Points on a hilly landscape, in no order, each with its height.
A ball rolls from a point to whichever of its 6 nearest points has the largest drop for the distance, and stops where none of them is lower. Distance is the straight distance between rows; heights are no part of it.
(28): [-11   8 -10   5  24  -6 -23  24 -13  26 -18  17  26]  (h 204)
(343): [ 16 -11  -8  21 -29   0 -31  14  24   6  -8  16   8]  (h 544)
(303): [-16 -23  16  -3  -7  -5  25 -33 -24 -17  20 -14  -9]  (h 573)
(319): [ 24  -3  -4   4 -14  11   7 -10  15  -6   4 -18 -28]  (h 448)
(185): [ 26  -5 -10  13 -25  12 -12   3  18  -1   3  -8 -16]  (h 62)
(32): [ 25  36   3 -31  -2  -7  35 -17  27 -27   8 -18 -22]  (h 506)
(172): [ -3  -3 -12  15  -5  -5 -32  15  12  15 -10  20  21]  (h 149)
(440): [ 44   9 -10  10 -25  13  -3   9  22 -17  -3  -8 -23]  (h 471)
(516): [ 10 -16  -5  18 -16   7 -25   4  21   3  -6  12   4]  (h 464)
(12): [-10  -1  -7   7   7  -5 -27  14  10  16 -13  23  25]  (h 270)
(326): [-27 -29  13  -7  -2   1  19 -23 -18 -10  12   5  -5]  (h 637)
(49): [  2  14 -17  14  16 -13 -31  39 -15  31 -21  13  34]  (h 283)
(108): [-33 -10  -2   0  19  -2 -10   7  -3  10  -9  19  16]  (h 397)
(189): [  8  -7  -8  17 -19  -3 -38  15  19  12 -15  21  18]  (h 364)
(274): [-38 -11   7  -5  26   0  -5   4 -18   9  -7  25  17]  (h 466)
(489): [ 24  29   5 -29   1  -7  35 -20  12 -23   9 -26 -21]  (h 447)
(124): [ 43  30  -4 -14  -8   3  24   1  29 -21  -4 -17 -26]  (h 366)
(205): [ 37  16  -7  -5 -11  11  19  -6  21 -17   2 -19 -28]  (h 90)
(322): [  1  10  19 -19  -5  -2  35 -29 -15 -27  26 -30 -20]  (h 307)
(87): [-15  12  -7   8  29  -5 -21  35 -25  29  -9  11  29]  (h 40)
(521): [ 44  22 -12  -1 -18  10  16   4  23 -17  -4 -12 -28]  (h 326)
(415): [-38  -2   6  -6  37  -1   1  18 -32  11  -5  19  19]  (h 459)
(4): [ -7 -19   9  -4  -9   2  20 -23 -12  -7  18 -16 -16]  (h 605)
(36): [ -6   2 -16  10   5  -8 -31  23   5  22 -21  24  31]  (h 308)
(176): [-14 -23  -1   8  -1   6  -9  -7   9   5   2   8   3]  (h 513)
(554): [ -6  -1  16  -6 -12  -4  31 -32 -21 -20  23 -27 -18]  (h 440)
(140): [-17  -4  -6   2  14  -2 -21  14   2  17 -14  22  20]  (h 313)
(171): [-20 -17   0   5   7   5 -14  -5   8   6  -1  19  11]  (h 493)
(190): [ 24  14   6 -14  -5   4  23 -17   8 -15   8 -25 -31]  (h 385)
(524): [-29   7  -1   5  33   1 -11  28 -32  25  -7  10  22]  (h 263)
(59): [ 13  11 -18  17   2 -20 -34  48 -13  33 -30  14  37]  (h 393)
(121): [ 19 -13  -4  22 -27   6 -25   5  22  -2  -4   8  -1]  (h 511)
(454): [ 11  23  19 -27  -3  -8  40 -26  -7 -31  21 -25 -18]  (h 315)
(180): [ -4   9 -12  14  26 -11 -27  38 -31  37 -10   7  26]  (h 43)
(463): [  0  17  22 -22  -8  -9  40 -32 -20 -34  23 -27 -17]  (h 54)
(376): [  9  14  13 -18  -5  -1  36 -25  -6 -25  17 -28 -18]  (h 365)
(369): [  7  -1   8 -10  -9   7  24 -24  -2 -11  16 -31 -24]  (h 519)
(599): [ 42  34  -6 -16  -9  -2  31  -5  35 -23  -4  -6 -25]  (h 453)
(69): [-39 -22   4  -5  12  -2   8  -9 -10  -3   2  17   8]  (h 534)
(370): [  6 -21  -3  14 -14   9 -13  -4  16   3   0   2  -6]  (h 491)
(382): [-10 -25   8   1  -7   5   6 -19   0   0  10  -6 -12]  (h 655)
(41): [  7 -17  -4  10 -13  10  -3 -11  11   1   6  -8 -19]  (h 510)
(145): [-31   6   4   7  40   6 -13  32 -50  31  -3   1  20]  (h 416)
(18): [  6   6 -12  15  -7 -12 -38  32   6  18 -29  26  37]  (h 424)
(469): [  6  35  25 -34  -1 -13  44 -28  -7 -45  26 -23 -14]  (h 383)
(480): [-21 -26   5   1   3   4   5 -16   0   1   6   6  -2]  (h 602)
(460): [ -1 -19  -5  15 -11   6 -24   0  17   8  -5  14   8]  (h 378)
(23): [-29  -2  -2   1  26   2  -9  18 -18  18  -8  17  18]  (h 350)
(37): [-33 -21   3  -2   7   1  -4  -4  -1   7  -5  14  10]  (h 489)
(102): [  4 -14   2   1  -9   9  12 -17   2  -2  11 -16 -20]  (h 632)

Two balls start at each pair of points below. Name the first point that both come to, or write none.
(369), (4) -> (463)
(37), (171) -> (140)
(49), (23) -> (87)
(69), (480) -> (108)

Where does a ball stop that starts at each point below?
(59) -> (87)
(303) -> (463)
(326) -> (172)

Call two points neighbours if one is among the 6 nearest of the other. Go from one point of each pair to the other, from neighbour to neighbour, staying as low as possible. Name the highest point that can't be avoided.
(87), (185) -> (516)
(205), (463) -> (190)
(185), (463) -> (319)
(87), (172) -> (12)
